Points, in no order, along strands that fork, close into loops and pass close to each other.
In the rows, zero is written as 128.
Two points are linked if the straight distance between their rows is under 77.6. Some points are linked to none.
kalo: [149 159 107  77 132 116 142 106 142 138 135 171 140 116 146 122 132 129
 115 139]
zador: [138 162 110 113 113 107 111 131 151 112  69  93 134 171 182 114 114 113
  95 113]
pupe: [131 123 118 119 134 119 173 137 105  80 101  90 121 166 177 121 142  97
 140 157]
Suse: [179 144 126  97 115  99 160 135 129  75  88  84 149 180 201 113 125 103
 118 157]
vadat: [170 119 131 123 143 131 141 119 116 124 132 132 153 133 128 146 121 131
 117 135]
pedi: [106 115  94 159  87 150  86 126 148 182 107 168 133  95  74 109 129  85
  91 105]
zesiz: [122 160  99  68 115 115 174  88 150 140 128 180 103 152 120 116 157 102
 148 113]
gigo: [203 110 132 113 143 117 162 124 118 125 110 162 167 150 104 140 130  85
 109  82]
rok: [134 159 133  74 176  81 163 160 138  68 143 130 132 126 125 183  75 137
 120 144]
Dav: [114 144 109 110 128 108 144 163 127 117  88 102 143 133 176 150 106 123
  87 132]
peber: [ 78 182  85  68 103 111 163 102 162 126 112 141  90 127 150 128 130 139
 133 139]
zefu: [132 110 127 100 140 154 160  89 153 141 169 163 112 101  59 140  94 174
 164  83]
fiki: [138 130 153 150 142 145 105 114 115 108 151 109 109 138 131 128 131 153
 178 179]
getuf: [140 159 104  95 110 123 150  88 141 137 129 183 126 157 122  99 148  97
 140 106]
nupib: [100  88 173 143 148 120 164 176 113 122 179  84 123 116  87 183 115 196
 161 111]
banis: [ 99  74 126 200  98 143 100 160 111 177 106 109 130 125  88 121 151  95
  97  97]
Mufop: [112  94 141 195 101 165  60 121 143 167 148 121 132 106 131 106 133 140
 103 128]
Poku: [143 103 185 112 125 166 143 110 135 117 188 135 148 123  87 122  79 177
 176 123]
bevar: [129 126 146 108 157 141 124 114 145 132 174 166 119  88  50 159  69 184
 152  97]
nado: [119 185 110 112 162 127  62 140 129 157 105 171 153  89 162 117  92 145
  65  95]
gusu: [140  98 133 181 108 166  87  96 137 164 129 147 135 131 114 105 124 136
 113 108]
Noz: [140 174 117  85 152 119  92 141 119 166 103 174 149  88 152 116 101 147
  52  92]
nel: [ 72 185 146 159 162 122  81 158 107  87 127  95 113 133 169 120 143 143
 177 181]
lali: [177 144 183 163 166 148  59 129 127 150 164 143 172 122 108 151  95 180
 137 101]
Gamo: [136 107 179 138 138 132 148 139 117  98 162  93 120 124 100 161 106 177
 165 159]
gopo: [130 115 165 141 146 128 137 142 110  92 155  86 103 122 113 145 136 168
 186 175]
bupeb: [150 114 123 123  74 129 106 150 145 178  98 139 160  81 119  89 128  70
  50 145]
gerez: [140 143 127 120  71 124  91 104 163 137 120 130 141 130 178  57 142  80
  88 181]
mikim: [ 86 160  75 118 118 138 149 112 134 143 109 170 101 133 100 125 141 108
 136  86]
katul: [107  97 148 202 100 150  42 135 136 169 144  96 140 104 142 114 147 122
  86 134]
zef: [180 109 124 113 107 125 172  93 124 102 117 141 125 175 125  99 163  71
 151 120]
Gonu: [ 91  95 126 184 119 144  99 132 104 142 141  91 111 116 136 123 153 156
 131 156]
Zevo: [122  62 153 132 157 132 175 128 105 108 143  84  84 138  99 133 146 120
 208 109]
pez: [155 199 134  20 149  97 126 108 144 167 115 182 129 126 146 121 106 144
  92  94]
gere: [159 150 117 101  92 115 122  99 137 107 110 136 141 165 183  71 142  99
 115 152]
Viz: [189 124 128 102 146 125 138 126 113 147 130 152 158  94 129 147 110 156
  93 140]
kazo: [150 101 203 133 137 124 146 160 126 101 184 102 131 126 104 149  90 189
 164 150]
sodet: [110 165 120  90 101 117 101 164 159 168  82 109 128  59 166 111 102 119
  20 129]
Pak: [ 63 166  75  81 105 128 178 108 157 129 111 143  78 135 132 115 152 118
 153 117]
vov: [138 150 104  97  69  92 134 133 149 134  57 120 128 181 131  84 133  80
 114  98]
pemi: [116 116  93  84 106 117 178 163 113 184  99 153 120  46 119 140 120 133
  42 144]
seno: [155 125 123 103  96  99 158 153 130  96  77  83 153 153 204 116 107 113
  81 162]
teb: [221 133 141  88 150 126 111 117  96 151 133 163 165  86 154 121 109 155
  66 155]
Palan: [180 116 114 145 113 139 107 116 127 155 109 170 157 133 122 103 133 105
  92 107]
sidad: [114 143  94 102 114 129 133 114 134 153 144 155 111  62 143 139 118 169
 102 186]
mumil: [127 142 122 171 154 151  74 117 105 132 106 158 145 190 117 112 152  91
 137  65]
Dez: [116 145  96 100  97  92 153 167 155 127  59  92 125 139 172 141 111 124
  68 131]
Mogen: [196 128 155 121 168 114 121 114 112  77 142 129 161 169 140 136 123  99
 138 143]
tof: [104 132  87  98  71 123 168 110 134 130  87 144  96 157 110  71 168  78
 148 117]
bez: [160 130 139 122 158 122 134 133 112  88 110 131 167 184 133 138 123  78
 130  78]
zev: [ 97 122 142 170 162 118 114 149  98 102 133  80  93 122 160 117 167 129
 204 174]
fakit: [ 77 139 154 163 156 154 113 133 121 125 171 118  99 106  71 155 121 194
 192 114]
Tadi: [145 121 150 162 159 120 110 159  98 123 131 116 167 149 142 160 143 126
 118 117]
rara: [164 154 114 103 127 128 111 103 137 140 139 166 141 103 148 120 123 146
 102 173]
Rudo: [208 133 132 100 111 117 134  90 126  95 144 141 152 154 168  96 138 113
 132 185]
Posu: [112 128 122 166 168 142  80 103 123 115 127 111  93 145 151  88 169 117
 216 147]
gat: [127  74 163 155 155 111 165 176 107 129 167  80 135 115  93 199 126 170
 136  85]
rati: [166 137 129 128 119 133  80  97 138 146 144 157 145 100 147 115 111 168
 105 181]
dod: [144  59 173 128 109 160 174 106 111 110 167  94 138 133 112  91 124 152
 196 130]
zoz: [168 100 126 134  73 122 112 132 139 162 101 136 158 100 145  92 120  79
  59 162]
noko: [166  57 137 157  68 150 159 110 114 149  94 128 140 156  81  88 148 105
 138  93]
zes: [133  78 146 180 105 110 121 185 100 138 112  76 163 140 170 134 153  94
  72 154]
tobak: [101 151 126 157 148 169  79  76 125 118 142 133  86 124 106  92 142 158
 209 131]
pidim: [ 85 167  82 118 113 133 110 106 148 165 130 190 119  95 128 123 128 135
 105 120]
tisus: [133 119 128 107 163 120 169 126 131  92 158 134 112 128 106 174 119 133
 142 153]
tupef: [ 79 149  91 107  85 121 131 147 161 147 104 124 118  78 165 121 116 123
  68 168]
Ruga: [ 64  82  92 165 105 151 167 156 114 160 104 116  99 103  87 166 145 125
 106 131]
leliv: [112 113 116 163  87 176  81  68 149 161 151 140 116 103 115  83 124 165
 147 142]
Rike: [131 154 124 114 140 147 120  80 151 113 175 149  94 115  78 137 114 166
 176 145]
zozaf: [188  88 151 120 142 147 145  73 137 110 163 137 130 157  80 115 121 122
 168  85]
Lasa: [129 110  94  92 121 117 189 148 111 172 108 163 128  71 116 153 120 134
  75 127]
lesik: [104 124  95 126  92 146 143 102 124 117 126 116  86 125 159  89 155 101
 144 188]
bikeb: [163  47 145 150  84 157 182 109 119 138 114 122 139 152  83  96 145 121
 158  91]
lenu: [ 97 186  91 112 178 145 107 132 129 151 126 187 135  95 107 165 105 151
 113  81]
Veruz: [214 125 124 125 101 133 128  83 129 120 129 152 157 158 156  85 142 109
 119 152]
vodu: [177  81 162 147 153 126 144 113  95  89 122  90 130 177 132 118 158  84
 168 122]
zavo: [103 106 122 164 123 125 112 161 107 141 120 106 141 122 162 153 128 122
  86 151]
mez: [165  67 156 133 148  97 190 168  99 103 133  91 156 152 127 193 134 109
 107 113]
lun: [143 120 119 145 100 156  77  83 145 156 152 148 130  98 134 102 117 173
 118 170]
Divir: [145 118 168 162 182  96 117 175  94 105 148  97 164 153 127 185 144 124
 119  96]
Ton: [148 107 129  90 175  96 178 134 122  87 141 148 140 134 104 178  97  94
 120  91]
dadi: [117 145 101  92  70 109 146 119 157 145 102 145 123 127 153  94 134  95
  97 145]
zurat: [ 81 145 131 168 174 135 103 143 103 127 144 117 125 132 112 169 147 155
 149 117]
Pif: [144 119 144 163 133 139  99 112 115 115 136 119 133 143 145 121 139 142
 138 168]
lomuz: [146 180 117  51 149 109 135 109 144 151 127 175 146 124 149 121 114 135
 109 112]
Nubed: [138 153 122 115  74 126  88  86 167 137 141 144 134 113 192  64 135 109
  91 194]
kez: [100 130 123 151 147 177 106  87 128 129 153 131  89 123  83 113 142 159
 203 116]
momi: [144 106 163 177 126 154  71 119 110 135 148 108 143 138 144 103 141 157
 145 142]
Pobo: [187 149 177 125 137 139  98  95 144  87 176 147 118 142  96 113  94 159
 174 151]
nogi: [ 93  84 132 186 115 148 121 141 115 162 131 116 122 125 102 142 147 154
 131  88]
Vazus: [111  97 131 164 123 112 127 182 103 136 117  89 159 120 178 151 139 115
  69 157]
nesa: [ 56 170 130 163 144 121  69 153 115 104 128  96 122 122 185 124 135 150
 138 190]
gepu: [ 86 101 119 160 136 130 163 171  93 124 104  95 120 147 152 151 162 104
 123 135]
Meser: [143 134  99  83 111 113 168 125 131 158 123 169 131  96 135 136 133 133
  95 144]
zituk: [144 124 171 133 176  99 125 144 117  77 161 127 114 145  91 179  96 134
 148 130]
nadok: [ 91 119  82 106  52 119 161 116 140 137  89 135  98 132 101  70 165  65
 141 155]
mek: [176 100 128 130 111 153 155  80 121 120 130 136 111 164 103  97 155 101
 163 116]
Vatuf: [ 86 173  76  89 122 125 143  94 158 150 130 174 106 104 133 133 131 151
 129 131]
gemi: [150  83 123 136 126 120 194 150 109 127 118 106 133 128 123 174 137 122
 117 149]
lesu: [110 138 102  98 139 121 193 142 129 102 115 119 120 141 138 158 134 118
 126 135]
zozu: [160 188 120  73 153 105 101 132 128 145 118 166 163 112 166 125 102 145
  81 115]
Pupo: [ 89 132 162 147 185 107 115 156 116  86 177 127  79 139  68 178 115 148
 187  94]
tus: [ 99 156 155 158 191 116  81 150 108  88 148 110 107 156 133 134 153 118
 203 121]
degi: [ 52  91 102 172 107 138 142 172 119 169 106 111 110  91 103 158 140 119
  90 135]
Lis: [ 99 155 109  95  86 119 105 173 151 191  73 131 137  58 131 105 102 101
  33 113]
dogat: [142 129 101  41 149  87 217 135 138 114 147 149 125 118 116 175 112 107
 116 123]
bir: [158 131 211 155 142 140  96 141 122  98 177 103 133 142 105 110 114 181
 191 131]
Mos: [ 92 142 153 141 169 144 115 128 127 102 172 133  86 124  64 159 116 161
 192 109]
Ginok: [ 89 130  83  83 100 117 159 153 127 187 115 158 107  36 137 143 113 135
  52 147]
Bar: [149  94 161 123 168 123 151 143 128 121 162 122 140 108  74 188  87 162
 138 102]
gub: [173 104 116 131 113 123 151 131 112 140  80 158 160 151  92 119 141  80
 108  85]
gerom: [129 120 151 186 159 150  68 117 100 130 143 119 126 164 121 115 161 129
 171  99]
fabog: [177 120 130 120 134 130 161 105 117  92 106 134 128 193 128  85 157  53
 163 106]
betu: [163 145 154 106 119 137 128  87 155 104 184 156 104 120  83 118  89 176
 180 154]
seti: [138 135 203 153 149 143  84 130 136 115 180 132 127 140  90 127 106 177
 184 112]
lalo: [125 125  92 129 118 161 142  86 143 151 140 165 103 115  79 132 137 146
 150  95]
lifog: [159  95 135 139 141 144 149 108 120 130 141 124 133 137 112 149 132 135
 140 125]
zapi: [142 142 190 152 185  89 112 171 115  76 169 125 119 144 104 184 102 149
 139 124]
kifon: [174 163 191 143 159 136  86 104 141  71 173 148 114 154  94 123  90 147
 186 140]
nodor: [131  85 161 142 136 155 147 133 118 142 171 122 140 139  84 138 110 175
 164  85]
sizi: [ 73 180  86 112 130 122  97 146 159 134  85 116 122 112 163 140 102 150
  94 111]
zanu: [ 68 137 138 134 195 110 141 162 109  95 162 111  89 124  80 201 123 141
 164 106]
bina: [ 66 183  96 129  87 139  64 124 195 146  97  95 118  93 173 102 114 112
  72 137]
mav: [ 65 196  98 127 100 135  53 108 185 129  96 113 109 113 171 100 114 121
  90 127]
Fesi: [ 83 118 152 153 141 166 119 135 124 150 166 112 113 111  83 144 128 192
 181 106]
fuf: [135  81 137 173 144 121 139 177  92 157 110 114 160 135 110 177 148 119
  95  78]
vev: [ 53 116 110 163 148 128 141 167  94 124 123  96 106 130 131 163 161 129
 146 121]
Gerev: [ 68 164  71  96 115 125 176 121 145 133  95 150  94 147  97 118 145  98
 155  78]
lig: [110 154 100  98 107 113 113 163 139 169  74 147 142 100 136 111 105 104
  51  99]
Nagi: [118 150 160 183 174 114  65 154  97 105 144 100 116 143 141 134 158 157
 177 125]
nus: [182 120 192 169 142 147  63 125 119 146 157 130 185 135 131 123 109 179
 145 115]
fos: [ 96 119 105 151 125 153 111  91 126 120 120 122  90 120 142  91 157 119
 172 179]
galum: [172 109 118 163 105 154  86 102 135 179 112 174 152 113 112  96 123 116
  89 107]
vive: [ 98 165  97 124 181 139 131 139 129 136 131 162 131 111  97 180 109 137
 126  91]
dev: [ 80 170  94 143 151 144  91 144 144 154 105 167 152 114 136 138 101 130
  86  78]
Vode: [ 96 100 109 170 109 157 113 122 120 141 132 115 105 109 138 123 140 137
 117 154]
Gubu: [127 106 148  95 119 161 162 104 148 126 187 152 137  94  68 124  84 183
 175 117]
sagav: [176  71 164 140 163  99 166 170  94 117 140  93 165 146 112 194 131 127
 110  87]
komu: [127  83 117 158  75 152 111 128 149 178 110 137 130  75 105 112 127 111
  72 151]
bafar: [101 103 142 183 132 117  85 153  91 121 147  74 114 120 166 120 161 152
 140 177]
tida: [ 99 203 126 128 132 120  87 141 142  97 125 133 134 102 177 146  98 182
 118 211]
lur: [127 173 115  87  93 108  87 151 176 167  79 111 126  92 180 104 101 116
  42 129]
Bovu: [145 135 160 188 156 139  50 128 100 117 152  99 132 151 142 104 159 155
 175 130]
Baz: [169 132 135  96 137  99 168 138 121  68 109  77 148 179 184 136 130  97
 130 155]
teril: [ 92 176  94 128 174 151  95 147 125 160 102 181 154  88 114 151 105 143
  94  66]
rura: [147 132 191 161 184  82  98 192 103  84 172 105 149 151 114 183 125 133
 137 106]
lukeb: [140 166 108  74  99 101 102 135 156 156  93 140 139 115 185  98 109 127
  59 138]
kogod: [153 124 130 147 139 156 104  91 137 137 158 147 135 128  92 132 113 168
 155 111]
nif: [ 85 139 142 173 136 115  77 155 107 110 139  87 122 116 171 134 138 147
 127 189]
geber: [ 74 141 126 140 183 128 148 164 116 121 150 123 114 110  85 211 116 149
 142 112]
vifu: [132  71 167 152 156 119 141 133 110 105 156  76  99 136 118 105 157 137
 237 106]
kulif: [ 42 140 110 159 150 121 130 168 103 121 124  95 109 117 147 165 146 148
 135 150]
rela: [131  92 161 131 154 156 136 106 129 118 167 123 125 142  67 137 106 144
 185  75]
bonod: [213  77 153 131 121 117 172 122 105 102 105 116 162 169 140 129 140  86
 110 132]
mumu: [144 179 182 150 173 143  69  99 131  78 168 152  97 154 100 114 107 141
 190 131]
tul: [153  86 155 124 142 152 144  88 140 106 165 131 117 157  66 115 109 133
 192  69]
lok: [127 137 112 162 135 146 116 124 113 128  99 153 147 176 124 106 146  79
 128  84]
Ruki: [105 131  95 104  55 109 151 115 149 118  93 110  99 144 168  58 157  78
 126 172]
bavof: [195 160 146  85 134 102 137  97 133  84 157 144 141 152 140 122 127 119
 143 172]
kor: [136 133 142 124 180 119 135 133 125  91 150 125 126 144 105 167 119 123
 142 115]
Mero: [145  66 132 174  76 168 122 109 125 166 104 139 135 145  72  90 138 106
 133  86]
gek: [ 88 105 131 155 131 177 117 103 124 147 155 117 107 128  92 112 137 169
 188 100]
kazov: [122 166 105 126 149 142 110 106 135 132 132 163 144 141 131 126 128 115
 128 115]
fes: [144 117 201 159 123 154  95 125 113 112 173 102 134 139 124  87 125 180
 202 153]
Vuku: [166  74 130 145  79 158 144  88 134 146 126 123 124 135 116  82 140 132
 136 140]
gilor: [136 113 151 112 162 127 135 121 137 115 172 150 119 107  59 178  77 167
 146  97]
pudut: [ 83 165  93  77 166 100 179 174 143 105 103 106 126 110 136 201  91 155
 100 112]
tagap: [148 129 115 106  48 118 118  98 158 150 110 155 130 143 147  53 154  66
 101 162]
kevut: [163 139 119  41 105  75 221 145 140 144  89 148 133 142 139 134 132  97
 105 106]
Sesan: [113 178  93  46 102  95 165 107 165 136 101 129  87 154 173 126 136 131
 132 138]
mefil: [ 68  79 129 209 106 146  93 169 129 183 125 103 123  92 102 137 152 116
  86 110]
nepi: [132  98 161 172 155 118 108 135 100 111 140  79  96 133 139 111 166 134
 223 141]
Kuguf: [ 79 104 129 199  92 158  81 129 134 152 126  96 100  96 125  88 164  82
 118 155]
bafa: [206 122 132 133 128 129 113 119 117 145 110 160 183 129 148 111 122 109
  84 117]
Sivi: [116 113  91 144  88 153 106 104 150 164 125 153 120 100 120 111 130 115
  96 149]
Tivet: [130  68 152 201  95 126  91 174 109 152 124  79 150 121 150 122 152  96
  73 149]
subu: [121 134 148 154 158 132 112 152 113 139 143 122 140 102 123 185 120 177
 129 152]
vobif: [103 142 102 140 105 130 100 150 149 152 109 136 145  86 158 117 110 110
  63 151]
sosed: [177 123 122 123  96 114 106 129 136 140 103 130 162 114 179  91 118  98
  62 165]
sog: [106 107 111 147 140 128 177 148 110 111 117 112 116 138 134 159 143 117
 125 142]
mimo: [215 123 145 134 139 132  87 112 110 149 128 156 182 109 150 115 110 142
  85 135]
butuf: [101 155  91  73  60 101 174 111 152 144  78 154  92 164 105  88 160  85
 149 107]
noge: [177  67 151 138 127 114 188 155  95 116 115  99 159 155 141 162 150 101
 104 137]
Sinu: [179 103 153 171 160 128 112 139 104 130 124 133 173 172 135 150 133 103
 111  99]
mave: [117 161 106  43 102  91 200 110 157 163 113 176 108 149 121 129 143 103
 137 101]
debon: [141 150 108  37 106  76 211 131 160 123 104 119 113 152 160 145 129 122
 114 119]
kifas: [190 115 130  79 107  95 200 109 123  92 111 134 147 173 149 102 153  71
 135 133]
Zisel: [157 106 109 141 105 130 132 127 119 160  86 163 152 137 101 113 130  88
  91  97]
lezed: [151 115 178 166 126 164  70 106 121 137 159 117 154 139 128  98 122 179
 168 135]
sibom: [105 178 153 156 163 116  81 163 107  93 127 110 153 145 169 157 123 135
 133 156]
vinu: [145 141 105 102 109 114 148 119 135 110 113 119 141 148 174 107 126 113
 112 166]
vug: [137 132 101 100 134 147 152 106 136 162 155 165 122  76  97 159 114 171
 125 133]
Fesez: [124 114 112 137  65 141 108 145 153 188 103 138 138  64 102 101 132  76
  51 156]
Siv: [ 42 166 102 147 136 133  82 159 143 146  97 113 129  93 163 148 101 138
  71 117]
nulo: [113 143  97 118 136 128 141 149 131 142  98 142 143 110 145 151 111 129
  90 128]
Faro: [ 97 155 114 138 153 136 117 126 114  95 114 118 127 162 153 122 145 111
 152 124]
bave: [105 158  95  52  86  93 184 118 157 159  78 158 101 164 107 112 142 101
 142  95]
mis: [131 122 142 193 163 147  69 124 109 142 134 131 146 173 112 116 159 115
 150  57]
Zata: [ 65 147 102 136 116 136  94 172 150 153  99 115 139  77 158 138 102 114
  55 131]
Fupu: [107 170  94  66 145 103 179 138 156  97 128 123 120 138 136 165 111 128
 127 108]
zula: [154 126 103  71 105  94 219 146 129 125  88 142 140 137 123 146 134  89
 104 117]
vozi: [ 56 176  97 100 166 116 166 177 131 112 109 111 127  97 143 208  96 166
 116 129]
fumem: [183  99 139 104 163 106 169 117 122  95 140 141 151 150  96 160 113  90
 123  91]
Visot: [ 96 175 100 123 132 139  68 142 144 156  93 149 147  92 162 113  93 130
  61  99]
zifak: [140 127 102 116  67 121 127 111 145 144 115 158 126 128 137  73 152  81
 103 147]
Derog: [101 175 108 114  91 115  81 140 196 145  95  95 120  88 185 107 107 113
  56 153]
balid: [ 81 146  92  92  93 121 125 153 164 176 110 140 119  48 156 129 107 134
  51 161]
Rad: [ 90 137  87 140 108 152 104 105 150 160 130 162 113  89 130 122 131 138
 101 141]
fiva: [ 84 121 113 164 142 162  76  95 116 126 133 123  78 116 130  83 158 135
 197 156]
Sedu: [ 72 201  81 110 113 114  79 119 177 128  77 108  90 128 174 133 119 138
 103 112]
ked: [134 166 156 156 177 147  67 110 118  88 147 132 103 148 109 108 133 134
 205 149]
bak: [153 194 126  28 144  87 126 120 143 171  89 150 117 121 161 127 114 151
  71  88]
Pipum: [146 127 104 123  90 134 134  93 132 131 119 159 124 139 132  86 154  95
 123 130]
gam: [117  83 133 146 143 146 167 115 105 123 140 101  94 134 107 131 154 135
 182 125]
gil: [106 143  93 112 120 123 136 143 132 160  86 159 142 108 122 135 117 109
  79  97]
bet: [132 139  99  86  87  93 181 154 138 110  70  81 121 153 188 131 122 115
  89 157]
dudum: [129  88 135 155 127 152 144 116 111 134 143 102 121 131 112 139 136 153
 150 131]
buzog: [ 39 163  85 117 159 128 159 160 121 123 117 118 110  84 134 191 115 166
 119 157]
depib: [ 98 161  91  63 143  93 198 162 145 111 110 113 118 117 146 188  97 138
 112 120]
zuz: [ 62 145 111 129 160 143 152 131 120 105 144 122  79  99  98 180 133 159
 174 158]
Zov: [ 87 158 152 170 164 111  87 159 102  98 130  86 100 120 167 119 164 140
 202 183]
Tobut: [110 130 101 115  84 126 149 121 129 111 104 108 100 139 173  76 154  91
 132 180]
dof: [116 117 151 186 149  94 111 193  87 108 151  60 142 121 147 172 168 168
 128 135]
zefo: [194 118 156 139 155 139 115 110 106 117 124 139 172 179 130 128 138  89
 121  87]
Pudep: [116  87 149 215 107 133  71 154 114 155 131  96 144 130 145 113 160 105
  87 119]
Fiti: [162 111 114 133 115 124 128 119 122 126 114 127 160 138 173 111 133 103
  92 156]
fozo: [154 144 195 159 157 146  67 130 133 131 180 144 150 141  83 135  88 182
 167  90]
Soti: [178 103 139 138 135 155 133  81 123 115 145 130 128 151 102 112 135 119
 167 118]
fotu: [114 159 142 143 176 129 103 130 110  86 133 111 123 164 141 128 144 113
 177 115]
kapa: [204 102 131  94 116 105 192 117 120 103 124 131 157 156 143 127 146  88
 115 143]
zival: [ 86 130  92 108  45 119 146 112 151 135  96 117  92 123 127  59 157  60
 124 181]
vaza: [150 117 226 143 124 138 124 162 124 101 193 115 152 125 108 114  87 183
 179 139]
giso: [ 95 142  76 133 132 154 149 104 132 140 135 163 101 120  86 141 145 129
 138 103]
rufe: [143 100 118 112 119 157 162  75 143 143 161 158 108 123  66 127 126 151
 170  86]
rivev: [ 99 115 114 171 120 137 114 139 120 146 123 128 141 125 141 139 127 123
  98 143]
Fot: [139  86 188 113 120 158 155 111 119 110 181 111 144 135 104  98 104 167
 199 138]
mamur: [137 110 134  83 179  79 177 132 120  64 158 147 116 140  92 183  83 114
 134 111]
Liv: [112 106 113 138 115 131 158 134 103  97  91  90 109 153 169  86 156  90
 152 166]
tataf: [ 80 157 108 124 184 120 140 154 119 121 135 139 127 113 103 199 104 131
 133 103]
digu: [195 121 126 119  83 122 111  78 141 144 132 166 149 135 160  71 145 103
 104 161]
kefi: [207  79 160 132 131 116 153 106 102  87 127 105 154 178 137 128 150  95
 136 128]
mev: [222 118 160 127 158 128 114  99 117  99 140 142 172 175 127 125 122  97
 127 109]
rek: [157  81 167 142 165 112 152 158 106 126 154 103 149 128 105 190 113 151
 122  94]
fepel: [109  90 192 155 136 134 138 158 107 124 195 102 155 128  91 132 122 175
 180  79]
lof: [121  64 135 197  85 157 102 127 112 174 103 126 133 143  76  99 145 106
 129  76]
des: [ 94 105 129 148 100 193 118  86 137 154 162 133 112 105 101  85 123 189
 176 130]
tik: [158  52 165 126 102 168 180  96 120 122 152 112 144 144 101  95 129 142
 168 107]
Gof: [127 103 129  92 159  95 174 117 130  65 161 131  88 126  78 178 102 131
 158 142]
kob: [ 29 149  96 143 145 132 145 160 122 124 128 105  99  97 139 181 132 166
 125 166]
Rodon: [151 183 111  65 118  95 118 134 152 159  82 135 118 132 173 119 104 146
  86 110]
Sek: [178 147 125  94  94 109 110  97 143 147 114 169 152 148 184  74 131 102
  91 143]
ponud: [132 168 108  33  97  87 198 113 166 131 107 124  96 157 162 128 138 124
 128 139]
fako: [132 132  97  93 119 109 199 147 130 115 104 126 130 146 140 145 135 100
 113 115]
dafer: [102 168  95  91  88 114 114 107 161 135 118 141 118 124 180  93 132 127
 105 167]
pomur: [172 116 151 120 163 120 148 108 107  67 132 117 127 185 128 111 144  71
 169 106]
tevu: [117 153 137 156 179 142  82 100 110  97 135 123  92 148 134  91 158 115
 230 138]
bog: [183 137 147  91 152 105 142 105 122  75 147 131 151 162 138 132 117 101
 135 148]
Sus: [113 136 111 146 141 142 144 130 119 109 105 124 140 166 144 128 134  93
 123 102]
fuvit: [123 133 117 125 133 157 133  70 142 120 164 140  86 127  84 114 136 147
 198 128]
Sul: [106 171 106 103  86 119  79  95 165 126 135 139 122 114 191  79 127 127
  97 193]
Rekuv: [ 51 107 112 185 114 134 101 179 120 162 113 105 125 107 133 150 147 106
  87 124]
Debu: [182  87 126  95 124 119 191 133 117 140 136 131 137  83 120 169 115 156
  98 165]
Safi: [109 100 188 152 147 116 142 175 110 110 191  85 131 116  81 153 119 188
 176  96]

A fork is a point with three links, a tip a point with one. Leave the first point through the second and follow the links. Name the first fork or tip that comes.
lok / mumil: Bovu
butuf / tof: Tobut
kob / buzog: lesu
geber / zanu: gek
Gonu / bafar: lifog
fabog / pomur: bonod
Mos / Pupo: lomuz
betu / Pobo: fiva
lof / banis: Ruga
bupeb / Fesez: peber

A piece is all that can be reached along the links. How many separate loops has the piece of each point below (a circle has one, a figure eight two, a Y none), and how many tips (points with one link)?
Bar: loops 6, tips 2
gerom: loops 3, tips 0
bak: loops 5, tips 0

How many points has the smallest loop of links through each point below? Write none if it is on no loop.
betu: 12
Sul: 7
bak: 21
bir: 7
Gamo: 10
nodor: 18
kulif: 11
zef: 8
Gubu: none

Name the points in between on the shortest way along the links from the first point to the second, in order.
tik / bevar: dod, Fot, Poku, Gubu, zefu
mamur / zefo: Gof, tisus, kor, zituk, zapi, rura, Divir, Tadi, Sinu
katul / Gonu: Pudep, Tivet, zes, Vazus, zavo, rivev, Vode
mimo / bonod: teb, Viz, vadat, lifog, Soti, mek, zef, kifas, kapa
nulo / Lasa: gil, lig, Lis, sodet, lur, lukeb, Rodon, bak, pez, lomuz, kalo, Meser
